Points on a hilly landscape, in no order, each with its height.
From any point a climber steps to the highest of the 2 points nearest to it. It stops when none of these is higher. Distance is the straight distance between rows; heights are no part of it.
K59: [160 123  99 165  79 125 150 177 136 103 141 106 138 112 131 147  51 139
 186 134 110 126 126 115 161 118 147 105 152 130 127 120 124 156 128 160
 103  84 116 134 142  89 157 164 118 199  63 124 111  84 156 161 115 103
 156 115  97 153 110 171 133]  h=481
K357: [118  65 143 100 136 136 155 114 151 117 132 101 157 115 165 179 183 105
 145  72 128 112 133 150 115 147  82 122 171 163 136 116 157 129  97 127
 162 108 170 123  80 112  90 132  98 127 167 136 152 159 110 152 130 121
 124 122 145 124 123 118 126]  h=420
K510: [103 136 124 143  98 137 111 158 131 117 121 113 117  94 111 149 110 110
 129 127 112 146  84 149  88 123  83 139  93 120 145 180 116 152 124 108
 113 105  88 155 124 156 165 124 147 163 129 149 111  81 113 105 145 120
 193 125 120 115 121 129 171]  h=293
K219: [154  76 150  53 109 180 146  82 124 134 151 141 124 150 131 114 203 109
 119 104 123 116 137 120 129 124 131 148 154 138 132  76 164  88  83 133
 172 114 176 102  81 112  91 107 148 115 183 138 189 155 110 160 102 112
 149 134 119 153 133 171 135]  h=298
K447: [176 154 126 156  83  98 152 196 139  83  75 123 131 140 128 106 147 142
 145  99 133  85 125 194 152 149 157 117 107  90 137 120 135 163 187 128
 124  97 102 123 148 107 153 122  95 116  94 115  94 109 198 124 110  85
 112 106  81 145 150  97 110]  h=191
K484: [ 96 172 133 153 127  65 160 145 145 154  91  87 186 130 145 151 123 130
 178 117 111  98 161 141 132  93  53 125 119 102 137 147 159 126 110 113
  70 117 107 118 124 140 116  63 113 148 123  45 145 125 145 113 149 128
 133 178 132 150 152  64 127]  h=466
K845: [124  79 133  78 189 137 144 122 142 124 103  99 158 155 144 182 119 120
 141  79 170 125 156 110 168 175 137 159 176 194 123  67  82 114 110 157
 138  68 162 164 107  75 109 134 119 171 114 104 131 124  62 156  83 129
 107 109 191 111  59 100 139]  h=513
K729: [163 133  87 109 114 146  86 112  72 130 191 140 126 106  99 111 109 161
 135 157  82 187  99  37 127 105 146 151 112 121 139 130 120 139 154 115
 129 144 103 132 126 172 164 134 176 125 127 180 114 128 144 106  87 123
 190 109 125 125 146 164 101]  h=250
K389: [181 109 125 174  98 131 126 135 125  81 186  98 148  99 181 123 169 146
  85 128 169 125 145 144  89 144 130 104 137  99 130 116 163 144 157 177
 170 159 131 113 114 148  72 166 102  98 154 136 117 159 138 137 165 164
  26 111 105 145 154 120 110]  h=198
K201: [161 115 135 121  89 157 143 151 148  85 141 124 139 132 125 154 126 139
 142 119 139 154  80 162 142 145 108 124 171 131 158 154 103 152 124 149
 120  53 148 140 129 102 136 128 114 167 103 136  82 123 203 134 107  84
 192  51  89 194 121 170 154]  h=286
K167: [ 89 151 113 110 184 112 123  80 185 157 112 135 174 188 113 127  85 133
 116 114 142 108 129 166 149 118 145  75 146 186  82 115 110 111 102 122
 119 126 160 145 139  83 132 106  99 157 130  26 148 113  98 145 122 166
 122 129 123 139  75  95 155]  h=414
K852: [131 173 115 148  68 122 122 148 159  87  83 123 121  83 123 116 114 134
 156  64 117  78 115 196 135 126 173 114 103  77  68 109 134 146 165 122
  85 107  94 103 155 100 143  82 103 166 123  32 118  65 136  63 149 103
 164  93  89 166 135  38 159]  h=150
K134: [124  61 124  52 131 159 110  77 165 142 145 138 112 124 136 143 111 112
 140 108 142 102 118 149 132 171 192 115  98 176  73  71 120 108 144 155
 141  90 136 133 111  84 114 117 156 144 151 136 175  91  66 126 125 170
 151 168 130 106  98 144 171]  h=487
K157: [133 170  77 154 210 107 118  99 158 120 138  90 162 169 148 115  98 153
 118 162 155  89 131 127 139 166 161  97 140 174 106 113 132 123 130 147
 100 141 163 172 115 104 100 120  86 127  87  53 118 161  98 126 173 163
  42  84 139 128  86  54 162]  h=330
K639: [119 155 145 165 157 106 104 132  83 125 112 162  73 145  96  75 165 111
  61 201 153 172 153  86 159 113 172 152 143  89 130 106 116 126 146 114
 129 209 140 126 157 159 130 154 134  59 124 166 107 158 137 145 137 138
  79 143 148  76 180 139  88]  h=66
K669: [ 93 124 170 110 109 112 164 147 138 121 113 122 174 139  88 165 140 108
 122  95 125 139  94 186 109 140 106 142 148 137 129 164  65 116 168 128
 137 110  80 146 124 165 136 100 107 127 145  85 121 151 170 144 119 102
 140  85 103 146 112  84 116]  h=346
K109: [130 145  98 100 105 127  87 138  97 130 161 123 148  79 102 139 105 130
 145 131  74 178  64  94 109 105 100 156  97 124 123 162 107 142 148  87
 121 117  78 142 129 203 168 105 175 147 131 156 118 119 128  93  95 116
 212 123 106 137 136 124 128]  h=269
K885: [151 113 134 137 100 155 114 112  97 131 144 138  94 137 133 104 179 134
  95 129 105 139 166  87 122 114 118 129 120 102 150 104 152 105 123 153
 150 156 125 103 131 122  96 148 150  99 167 156 152 134 145 158 137 115
 112 143 121 131 144 175  97]  h=236
K98: [140 116 121  76 127 162  98 105  97 120 180 117 128 118  95 158 162 140
 128 125 119 165  83 132  89 123 104 146 136 137 139 141 143 113 144 118
 134 110 110 123  66 177 145 104 153 103 120 101 113 132 116 118 149 129
 147 132 150 129 153 107 138]  h=349
K428: [162 142 118 155 151 124 102  85 166  72 134 122 181 119 180 119 155 146
 116 150 150  63 119 153 103 178 109  95 154 152 108 107 178 133 111 134
 129 124 174 135 145  90  74 131  61 100 129 123 100 184 144 123 129 133
  45 119  72 164 134 101 151]  h=64
K227: [141 142 131 135  78 115 109 132 149 106  66 134  83  90 126 140  86 134
 124 105 136  99 122 138 137 171 176 131  74 113 105 127  94 136 156 110
  86  75  96 146 165 142 167 106 124 133 120 107 124  79 102  95 122  93
 175 163  74 130 111 101 194]  h=106
K151: [ 96 216 148 141 166  83 126 172 129 157 116 117 168 132  80  80 123 112
 109 196 164 127  98 108 136  78 112 156 116 110 106 133 145 107 134  70
 120 183  90 147 145 200 153  83 130  99 122 100 113 194 156  98 150 163
 106 166 138 158 149  89  64]  h=472
K678: [176  92 109 125  77 145 103 140 121 129 134 145  93  73 146 134  88 145
 136 120  66 128 126  70 124 153 156 112  83 122  97  99 150 140 133 146
 101  85 106 113 162 125 122 109 186 162 122 167 145  66 117 113  92  80
 190 142  99 125 155 176 150]  h=364
K123: [ 95 128 152 156 106 123 153 121 140 108 115 120 158  83 186 165 148 127
 174  72 115 127 161 189  80  96  35 113 129 103 176 181 189 150  83 116
 137 141 163  86  97 157  97 100 125 137 164 130 174 118 133 107 177 142
 164 107 142 161 116 114 146]  h=377
K200: [154 123 113  47 145 150 102  84  65 127 190  88  72 152 104 137 191 132
 149 136 156 155 146 109 107 100 141 165 140 122 127 113 152  79 138 113
 137 140 136  69  89 134 131 115 159  79 106 168 130  97  85 116 140 146
 133 117 199  80 170 119 117]  h=632
K753: [116 148 128 138 123 119 109 153 163 147  91 162 109 130 111 132  75 117
 115 146 117 106  98 116 138 135 148 109 125 156 100 156  80 139 104 120
 105  86 119 153 161 109 189 134 116 169  84 114 119  91 126 122  89  98
 180 130  87 131 103 165 143]  h=79
K775: [ 78  82 144  42 143 147 112  66 117 166 113 141  99 151 135 134 177  96
 160 120 118 129 106 109 130 137 132 148 110 138 145 123 101 111 124  92
 124 127 129 115  84 138 122 126 161 127 157 148 136 119  82 129 141 136
 178 161 190  85 161 136 167]  h=342
K529: [110 100 196 112 111 136 181 126 133 109 115 112 156 116 137 177 178  94
  96  85 152 142 124 169 108 137  70 137 186 159 131 143 104 120 133 138
 173 117 137 132 100 153  92 115  93 107 177 102 140 172 155 149 142 103
 134  88 139 123 129 102 112]  h=384
K139: [166 120 133 140 130 148  90  85 129  98 149 131 137 114 158 131 181 133
  95 147 158 113 140 138  99 154  74 119 176 136 127 106 164 115  93 132
 158 123 175 121 117 116  70 148  89  63 148 153 140 199 114 143 138 118
  83 132 122 128 160 133 144]  h=77
K259: [139 111 169 171 136 139 119 141 122 110  74 137  87  80 112  97 175  99
  61 124 187 156 122 194 104 164  59 118 123 125 108 165 103 129 124 112
 153 147 129 131 161 142 130 123  91  54 142 166 109 159 120 135 145  83
 131 136 152  87 173 116 186]  h=97
K819: [123  97 132  66 160 149 138 104 187 145 138 149 148 160 133 145  86 118
 112 108 135 123 131 161 159 120 172  90 146 197  70  68 104 115 114 150
 144  94 163 142 133  57 114 118 132 164 140  89 172 108  94 158  93 172
 134 137 121 141  65 147 135]  h=440
K94: [175 143 161 100  99 172 139  82 123 102 159 158 148 135 131 106 177 133
 106  99 130  89 140 143 119 131  98 134 150  98 150  99 184 102  88 157
 167 137 167  97  84 136  96  92 133 101 180 106 188 160 137 136 119 114
 116 138  90 193 138 178 136]  h=280
K848: [124 132 174 146 126 117 156 143 124 121  89 144 107 110 131 102 152 113
  85 110 153 113 137 176  99 161 120 124 104 118 123 151 128 113 165 123
 144 162  81 116 141 164 109 116 114  68 159 107 121 173 137 116 166 104
  71 169 118 109 158 102 120]  h=114
K932: [101  68 148 132  83 151 179 130 123 148 122 122 120 118 166 117 133  97
 184  83  76 121 171  87 129 101 106 119 136 129 159 138 139 113  90 153
 158 142 125  94 127  92 105 169 140 163 160 171 162 111 134 171 119 111
 156 145 142 126 119 193 113]  h=530
K629: [ 82 106 134  92 115 164 123  58 155 155 105 174  90 131 157 115 118 118
 113 107 125 100 124 126 129 164 160 119  64 134 122 111 103 131 145 146
 132 144 105 146 128 115 104 130 158 139 179 140 157 107  73 114 148 172
 138 187 123 106 128 155 169]  h=432
K840: [ 96 208 158 157 166  80 148 153 125 177 110 103 179 127 124 104 103 150
 141 165 135 101 136 128 122  57  70 128 111 102 116 148 167 105 105 100
  87 166  84 113 146 165 108  61 127 129 138  56 123 172 151  84 158 153
  94 184 144 157 150  66  88]  h=526
K446: [102 104 132 100 112 157 127 123 106 111 157 102 115  66 123 172 148 129
 152  85 116 156  80 161  81 119  65 152  91 107 140 172 159 147 145 102
 113 107 100 128  86 178 151 100 174 136 134 128 105  85  97  88 171 132
 170 129 170 124 142 109 183]  h=321
K178: [ 79 126 157 143 102 134 157 129 172 129  91 139 143 117 165 140 133  94
 139  90 114 119 131 182  98 108  57 102 133 141 161 204 127 152  72 136
 140 121 148 110 124 115 126 120 112 162 157 144 160 101 143 121 134 129
 199 120 113 146 109 154 147]  h=338
K346: [ 89  73 132  86 159 119 154 147 118 166 104 110 118 134 138 152 117 105
 208 101 109 115 134  84 147  99 108 134 167 162 144 134 124 121  57 105
 130 121 150 104  94  96 151 182 117 188  88 161 131 110 114 153  96  94
 164 143 200 106 119 175 117]  h=497
K445: [104 149 120 143 145 161 123 109 112 137 178 137 142 145  91 117 122 142
 142 140 132 195 125 144 104  66 145 133 164 138 162 172 143 148 103 120
 169 161 161 128 101 132 177 144 116 137 144 143 155 120 124 137 148 190
 127  69 145 154  94 193  81]  h=533
K506: [147 121 108 191 101 113 140 172 131  99 134  93 137 111 159 150 112 124
 165 113 121 119 163 127 138 127  83 112 153 124 158 133 150 145 112 163
 115 101 122 127 129  89 111 180 103 155 100 162 127 122 145 173 123 104
 114 130 101 130 121 153 120]  h=537
K571: [117 132 131 164 148 124 131 120 107 134 154 100 158 112 157 161 130 151
 181 118 103 147 180 172  76  77  69 111 146 109 160 173 187 150  97 121
 161 163 149  87  94 158 108 110 120 129 147 107 170 139 119 129 176 172
 112 114 151 162 113 119  86]  h=421
K686: [119 156 145 144  54 116 134 129 174 107  50 118 119 100 129 133  81 113
 151  84 133  90 129 182 137 145 187 116  90 114  92 159  79 154 145 113
  95  75 107 137 155 115 179  99  95 173 140  72 131  62 111  80 133 113
 202  96  83 157  88  82 186]  h=126
K303: [153 176 105 110 144  96 135 132 123 130 116 153 101 145 138  95 129 166
 122 159 115 100  97 101 173 119 164 127 103  60 133  99 143 145 176 105
 112 135 132 104 155 147 155  95 136  96  82  81  49 135 217  80  98 140
 107 174  92 155 165 102  81]  h=57
K316: [106  51 147  67 160 139 173 124 144 155 117 117 126 144 162 162 154 107
 179  69 130 118 147 119 146 106 129 127 174 179 131 100 125 113  73 124
 165 114 165 110  99  69 109 154 106 181 150 166 143 139 103 158  92 133
 138 120 184 111 101 169 106]  h=460
K644: [156 151  78  65 156 111 100 145 107 146 147 134 182 126 104 104   4 128
 151 141  49 153 129  45 172  98 228 148 102 141  90 103 100 109 148 142
 106 161 135 132 167 136 165 148 184 139  91 157 181 112  99 121  73 153
 175 118 153 105  99 166 109]  h=272
K915: [142 123 141 139  98 124 136 164 131 136  56 171  83 111 121 114  74 130
 118 124 116 107 145 101 153 164 194 129  95 134 108 147  68 127 136 122
 113  98 104 141 184 132 184 141 123 142  99 156 122 104 107 118  65  63
 176 158  72 115 110 149 166]  h=91
K122: [139 173 117 135 134 103 108 148 140 135  92 144 108 144 108 112 119 149
 130 156 105 106 100 128 153 124 134 122 112 118 118 120 120 150 138 103
 101 108 118 130 160 127 172 100 124 131  88 105  95 114 189 115 100  90
 161 150  80 148 138 138 108]  h=68
K933: [111 147 142 191 108  87 173 193 133 100  81 143 106 136 126  89 112 128
 134 101 110  93 123 173 137 124 165 121 101  83 155 148 129 175 162 125
 172 155 120 113 172 131 159 123 102 132 107 135  99 103 187 132 113 131
 104 119  86 135 105 120  71]  h=170
K586: [116 121 127  93 190 121 123 117 144 148 124 116 174 186 112 179 118 125
 133 130 150 153 116 109 168 144 100 147 193 175 139  85  97 123 115 136
 112  65 159 173 104  89 125 125 116 162  85  85 103 141 127 164  89 110
 116  92 176 139 105 128 108]  h=476
K220: [139 148  92 114 145 122  89 118 120 167 132 166 138 108 125 117  39 142
 129 162  39 139 102  38 140 114 193 120  90 142  92 119 117 138 115 121
 105 148 130 123 162 145 167 118 186 164  97 141 146  75 116  91  89 140
 177 134 126 121 117 175  94]  h=299
K119: [117 156 109  86 196 122  92  89 165 160 140 136 171 210  99 134  94 155
 133 151 121 148 100 145 164 109 126  97 165 177 112  98 134 124  98 122
 105 101 183 141 119  89 142 115 128 143  85  62 139 116 136 149 117 153
 143 123 138 148 105 139 126]  h=446
K493: [182 114 162 172  71 109 147 173 126  98 158 109 152 122 152 125 174 145
  96 112 149 125 165 137 129 144 111 124 135  84 131 111 135 132 180 186
 154 125 113 103 136 140  93 181 100  96 143 150 122 147 175 169 114 115
  44 141  81 142 172 136  98]  h=219
K584: [153 150  75 137 202  97 122 126 156 113 176  76 160 161 139 136 104 157
 129 191 157 130 137 109 180 173 155 107 146 124 146 112 109 149 154 142
  77 127 176 175 115 113 127 172 111 126  89  92  82 140 148 116 173 178
  41  94 158 123 105  96 134]  h=343
K349: [158 140 165 183  91  90 189 194 142  73  78 111 160 127 146 122 147 122
 133  89 160  96 159 216 131 152 100 120 132 130 134 154 121 151 169 143
 146 112 107 129 142 116 107 141  84  99 128 141 125 141 192 144 117  90
  90  85  93 138 122 103 103]  h=214
K723: [154 168 101 161 201 131 110  89 160 135 155 110 176 160 168 122 119 168
 149 169 138 107 124 152  94 141 128  78 159 165 124 142 201 126 109 127
 118 168 177 133 113 114  73 112  87 127 106  61 106 186 119 120 180 183
  70  87 128 156 121  64 143]  h=369
K418: [150 160  87 168 106  97 145 170 150 109 126 115 122 115 116 127  40 140
 176 169 128 125 100  90 193 127 178 114 144 102 131 124  98 165 134 120
  81 104 149 149 171  94 187 166  98 192  61 109  52  96 193 114 110 129
 151 105  92 154 108 151 120]  h=431
K696: [145 131  94 205  88 110 116 173 100  91 107  94  83  76 164 138  83 144
 160 117 137 119 190 111 137 124  92 134  90  83 164 139 162 151 113 148
  80 121  97 134 133 121 130 174 149 164 114 187 133  81  76 115 144 127
 117 179 117  94 113 116 160]  h=509
K425: [139  70 124 138 100 142 163 135 129 162 136 174 110 135 144  98  86 129
  97 121  70 132 140  46 129 138 234 125  85 143  83  94 113 117 135 176
 167 167 115 121 177  95 121 135 153 174 160 164 158 123 137 136  73 128
 153 112  84 117 102 193 117]  h=405
K291: [ 88 147 131 132 133 146 101 139 134 154 144 168 143 139  84 122 117 115
 113 153 110 168  79 113 110  90 117 135 147 144 138 184  96 140 100 110
 143 135 131 153 131 151 187 147 121 153 119 145 125 130 149 130 117 140
 166  97 114 148 103 177 106]  h=593
K285: [123 140 115 140 146 136 145 118 119 118 189  88 191 144 105 144 131 157
 156 133 119 181 140 191  94  81 132 121 155 118 148 172 144 148 139 124
 158 160 137 103  97 148 126 118 108 149 138  83 149 138 125 153 181 187
  94  86 146 165 104 112  73]  h=471
K106: [152 170 106 137 103 112 118 138 159 108 113 111 140 124 124 109 147 151
 142  96 137  70 102 163 143 147 148 101 120  98  90  99 145 139 162 138
  92 106 113 112 146  97 131  96  92 129  91  29  84 113 173  94 131 104
 104 123  80 173 165  64 128]  h=171
K335: [134 157 130 126 134 127 111 122  77 119 147 157  99 132  85  94 155 124
  80 197 131 201 129  46 158  95 182 157 129  75 160 114 117 130 178 102
 125 191 144 133 147 180 163 149 147  71 138 160  94 172 179 123 109 145
 125 107 114 112 172 155  86]  h=56
K666: [129 150  68 150 170 108 118 143 156 116 165  85 138 125 120 120 108 147
 169 182 142 125  95 104 190 165 147 105 139 112 142 131 106 179 122 112
  69 102 169 166 140 106 166 162 102 180  97  93  54  97 190  99 161 172
 106  82 127 153  88 108 136]  h=382
K633: [147 145 104 122 101 155  98 116 114 164 124 157  92  74 142 148  64 177
 136 150  63 129  98  87 127 111 125 110  82 139  90 130 169 151  94 103
  82  97 131 113 153 142 156  87 199 178 108 153 128  39 113  72 102 114
 185 131 132 135 132 173 124]  h=332
K14: [153  59  96  35 124 138 102  94 118 145 181 122  86 163 123 112 155 114
 132 124 145 116 150 139 130 163 196 148  94 138  94  55 129  67 155 154
 125 119 129  91 133  80  93 115 171 118 125 190 176  97  70 131 118 152
 129 151 175  76 139 129 170]  h=539
K404: [ 87 138 135 150 144 116 130 159 117 160 122 117 148 140 116 139 116 101
 162 154 109 144 136  91 134  82  66 138 169 150 162 157 117 127  70 115
 125 115 134 136 111 119 152 164 116 148  99 146 132 139 147 166 114 117
 154 133 158 120 116 158  99]  h=541
K637: [ 72 119 172 171 146 103 131 132 133 141  72 122 116 108 131 134 135  87
 101 140 201 120 148 163  95 171  70 146 126 147 124 191  71 132 109 113
 141 128 110 172 126 150 127 136  87  84 166 141 125 175  92 124 154 125
 126 135 152  94 140  87 193]  h=83
K143: [120 134 170 131 132 135 160 144 150 116  58 179 107 121 124  75 162 113
  73  98 147  90  95 211  94 148 117 109  86 149 129 160 132 142 145 100
 174 151 122 116 152 146 142  97 117  75 149 133 109 136 177  98 135 101
 126 133 113 125 127 120 137]  h=133
K499: [113  58 163 124  73 151 191 133 134 158 104 150 118 128 158 100 108 101
 157 100  82 104 175  74 157 133 161 137 102 122 117 112  92 100 133 185
 150 144 105 120 164  84 101 165 157 169 176 170 162 125 131 176  90 106
 153 158  98 130 109 189 137]  h=467
K453: [114 150 127 122 148 122 128 141 120 132 156 148 133 171  83 131 122 119
  87 163 126 184 117 106 151  98 178 155 150 119 147 100  92 114 170 118
 116 160 125 155 143 146 135 163 123 106 122 140 121 168 146 161 114 155
  99  96 116 115 130 156  81]  h=46
K304: [116  80 124 160 123 113 167 165 109 130 138  92 135 124 156 149  98 117
 205  89 105 125 192 102 137 103  98 124 146 127 162 128 131 114 112 162
 152 139 121 116 115  98 106 197 111 150 129 162 156 130 108 190 123 140
 101 140 149 103  98 148 104]  h=601
K224: [186 122  84  86 130 165  63  81  85 120 189 137  86 119 105 118 176 174
  94 158 161 153 128 104 127 127 105 127 129 107 134  92 157 106 128 150
 111 137 138 106  88 136 121 124 174  81  95 164  95 125 107  99 140 139
 110 159 191 102 188 121 148]  h=685
K296: [156 144  93  61 144 171  85  74  48 151 168 148 113 128 115 120 148 155
 138 155  73 166 115  54 127  89 143 179 107 125 118 126 137 105 130  91
 119 151 125 109  93 157 143  95 221 100 151 153 147 110 109  90  91 107
 192 124 161 142 137 142 122]  h=231
K362: [ 98 140 119 132 173 129  98 123 114 138 168  83 150 120 103 149 137 118
 149 161 148 143 104 145  90 121  83 138 135 156 132 158 147 136 118  99
 130 127 109 148  73 163 140 119 136 120 110 111 116 132  92 113 183 154
 120 127 169 114 125  84 132]  h=374
K496: [129 106 135 171 140 117  96 139 105 122 112 168  66 130  88  91 149 121
  80 147 162 148 153 120 157 157 133 141 140 109 122 119  75 114 112 147
 131 168 118 138 154 129 126 166 112  89 137 191 119 147 100 165 125 115
  88 154 138  66 147 121 134]  h=76
K331: [130  98 160 140  81 156 157 169 114 107 131 142 111 117 119 135 126 113
 121 107 113 156 118 125 122 113  93 136 157 136 154 153 102 121 128 154
 153 109 107 121 137 128 138 156 128 144 123 172 111 131 174 162  97  69
 183  86 102 135 135 178 131]  h=262
K623: [130 123 132 159 143 122 147 139 138 113 150 115 146 149 119 153 131 134
 101 129 149 139 131 156 136 137 134 121 161 140 136 125  98 142 151 159
 144 127 115 156 125 120 106 151  99 127 140 114 113 163 146 170 144 148
  71  94 116 132 100 127  92]  h=33
K452: [ 90 161 144 158 138 118 150 147 146 122  82 180  94 146 125  72 141 129
 113 108 117  86  75 190 117 119 159 126 106  89 135 159 148 176 136 100
 196 151 149  99 169 142 152  76 114 109 109 102  87 111 185  92 123 150
 123 116 105 144 123  99  97]  h=151
K21: [ 64 132 137  67 135 151 119  62 117 160 127 137 120 127 145 146 106 131
 174 109 121 120 119 131 129 136 145 147  67 117 137 119 128 124 166 123
 104 135  89 132  88 144 116 110 176 135 129 117 149 113  60 100 168 179
 128 191 174 110 137 120 166]  h=381
K34: [152  84 119 160  36 150 129 142 142  96 123 141  90  61 157 123  87 132
 113  96 106 110 132  99 115 177 151 109  62 108 111  98 165 140 127 158
 126 110 109 120 180 101 119 137 153 184 152 199 139  53  87 111 111 112
 143 149  95 105 128 182 166]  h=399
K462: [ 74 147 135 173 169  98 125 118 166 156  76 124 145 134 152 132 124 106
 126 129 172  76 127 169  87 152  76 106 121 169 120 180 132 130  95 117
 122 130 120 160 128 126 119  98  87 122 148  89 127 142 118  99 160 147
 123 129 104 137 113  76 190]  h=65
K492: [ 96 187 153 149 163  87 115 181 120 140 102 145 137 136  50  95 137  99
  91 189 179 146 105 110 138 120 146 163 130 119 116 134 102 127 159  72
 133 158 106 176 143 198 182 132 116  83 112 141  97 195 148 129 126 142
  99 135 133 120 141 104  93]  h=437
K464: [117  61 145  63 114 173 126 100 121 152 134 147 103 135 121 137 168 113
 134 101  90 148 100 109 110 132 127 137 131 146 135 131 116 113 106 121
 153 106 138 114 101 135 127 116 155 131 167 147 150 116 117 143 108 100
 204 128 135 131 132 169 144]  h=320
K81: [ 74 143 148  84 157 122 146 104 130 170 109 130 149 177  92 152 126  88
  91 150 164 149 126 125 131 138 134 172 152 158 135 121  66  72 136 100
 113 126 108 168 111 146 115 131 115  94 135  96 149 181  83 148 132 122
 105 143 164  83 132  75 133]  h=373
K400: [135 105 129 159 138 154  91 107 130 107 128 156  85 105 123 109 174 120
  69 134 172 140 126 142 117 147  83 112 165 147 124 132 112 134  87 138
 170 125 160 142 140 110 113 156  99  89 158 189 110 168 123 156 135 121
 118 113 134 101 141 156 152]  h=86
K745: [ 89 173 122 104 162 113 102 132 123 143 124 141 130 146  57 110 112  94
  72 174 172 148 101 113 118 133 167 168 106 135 125 127  85  82 146  96
 100 162  92 171 126 188 151 125 143  96 112 117 134 180  79 108 153 149
 104 173 139  96 131  66 138]  h=404
K697: [117 106 127 119 108 144 128 134 151 118 130 121 153 127 123 159 127 128
 160 102 105 141  84 166 120 122  96 111 161 159 137 166 135 159  88 131
 123  72 151 116 109 111 150 106 121 182 111 109 138  87 145 141 116 105
 203 108 119 167 103 154 137]  h=309
K330: [123 140 113 176  62 119 137 154 119 103  96 134  67  71 179 131  92 145
 109  96 102  95 163 108 147 131 119 109  55  58 134 116 182 156 136 130
  90 135  99 121 174 117 113 130 165 168 145 182 135  64 106  99 125 111
  93 176 102 117 123 146 145]  h=451
K760: [102 134 159 100 136  87 178 127 142 160 105  91 190 171 103 175 128 109
 122 112 130 132 129 130 133 141 104 154 166 138 125 135 100  94 157 131
 120 107 112 159 100 152 108  96  91 125 126  45 131 167 128 154 124  93
  91 135 144 125 134  72 101]  h=341
K667: [180  85 107  90 118 162 104  96  82 167 174 150 116 158 127 107 140 145
 136 139  60 160 141  36 118 118 202 151  97 135 113 103 131 105 126 141
 142 128 129 100 129 106 107 107 201 126 154 162 169 114 128 120  88  91
 199 107 133 144 133 179 123]  h=211
K341: [141 153 155 157 141 122 146 126 112 121 185  94 157 139 141 146 136 129
 103 192 181 180 138 145 102 117 146 127 189 129 131 139 119 143 169 127
 148 157 135 162 116 167  94 161  94  90 134  82 124 190 122 138 191 153
  58  65 148 114 154 106  86]  h=19
K876: [165 150 156 125 114 165 131  79  93 132 135 147 147 128 178 107 192 121
 104 126 115  97 190 100 113 107  98 130 144  86 142  98 195  85  84 134
 147 164 159  78 116 130  48 129 143  63 184 124 187 168 113 141 142 108
  73 161 123 163 151 161 111]  h=258
K48: [144 100 114 111 102 172 131  89  92 158 158 155  88 171 127  89 176 126
 108 144 100 154 163  54 105  96 200 151  85 129 141  98 135  90 128 129
 141 184 126 101 149  80 105 134 190 108 190 171 170 106 114 148 121 128
 154 102 156 109 120 166 115]  h=213
K650: [135 108 190 161  87 119 171 180 106 107 104 130 121 120 125 126 153 112
 118 100 125 130 173 149 136 134  89 140 134 116 141 140 104 119 170 157
 149 131  90 107 149 142 114 165 111 100 158 157 135 146 169 177 107  79
 112 120  96 117 144 139 101]  h=240
K266: [151  85 110  59 150 124 123 105 110 129 183  79 100 162 133 153 180 116
 148 115 168 120 156 147 126 139 156 152 148 138 122  93 128  65 147 130
 131 131 144  85  96 106  95 132 133  96 104 168 145 122  54 135 144 145
  89 142 204  52 167  88 142]  h=586
K435: [109 147  97 158 211 136 105  98 144 141 159 129 138 149 143 137 123 139
 128 151 146 134 123 172  85 106 132 100 148 175 131 148 170 148  95 112
 145 166 155 136  97 123 113 133 110 118 123 115 135 143  92 123 180 199
  98 101 139 129  90 114 129]  h=412
K488: [142 128  82 150 146 133  68 112 118 107 158 132  93 104 141 133 143 156
 103 133 141 114 129 124 112 142  96 107 110 120 133 100 175 134 116 140
 112 130 124 123 116 128 102 136 154 114 106 153 112 115  97 105 161 132
  79 176 145 107 145 114 142]  h=628
K476: [177 150  74 197 111  97  92 169 101  73 136  96  95  69 152 138 128 166
 108 153 170 119 161 124 142 137  75 133 103  74 137 125 156 160 128 151
  69 126  95 137 115 146 120 150 155 129  90 166  89 103  94 113 132 128
  83 182 137 102 155  78 157]  h=567
K83: [147 172 130 138 173  71 146 145 135 149  96 142 134 174 107  90 135 146
 111 185 158 107 117 127 169 144 145 135 125 109 135 109 133 134 171  98
 114 133 142 143 139 139 155 115  96  66  85  85  67 180 204 109 126 126
  64 161 131 127 172  99  82]  h=45

For each start below, name the point where the climber stops.
K644 | K224
K201 | K291
K669 | K291
K667 | K435

Call two points neighbours if one is among the 2 nearest of the other. Go from one point of each pair to the other, from neighbour to neighbour, staying as high as possible. Name the lowest point that can't be avoided.
K435 and K304 | K157
K134 and K435 | K729
K291 and K840 | K760
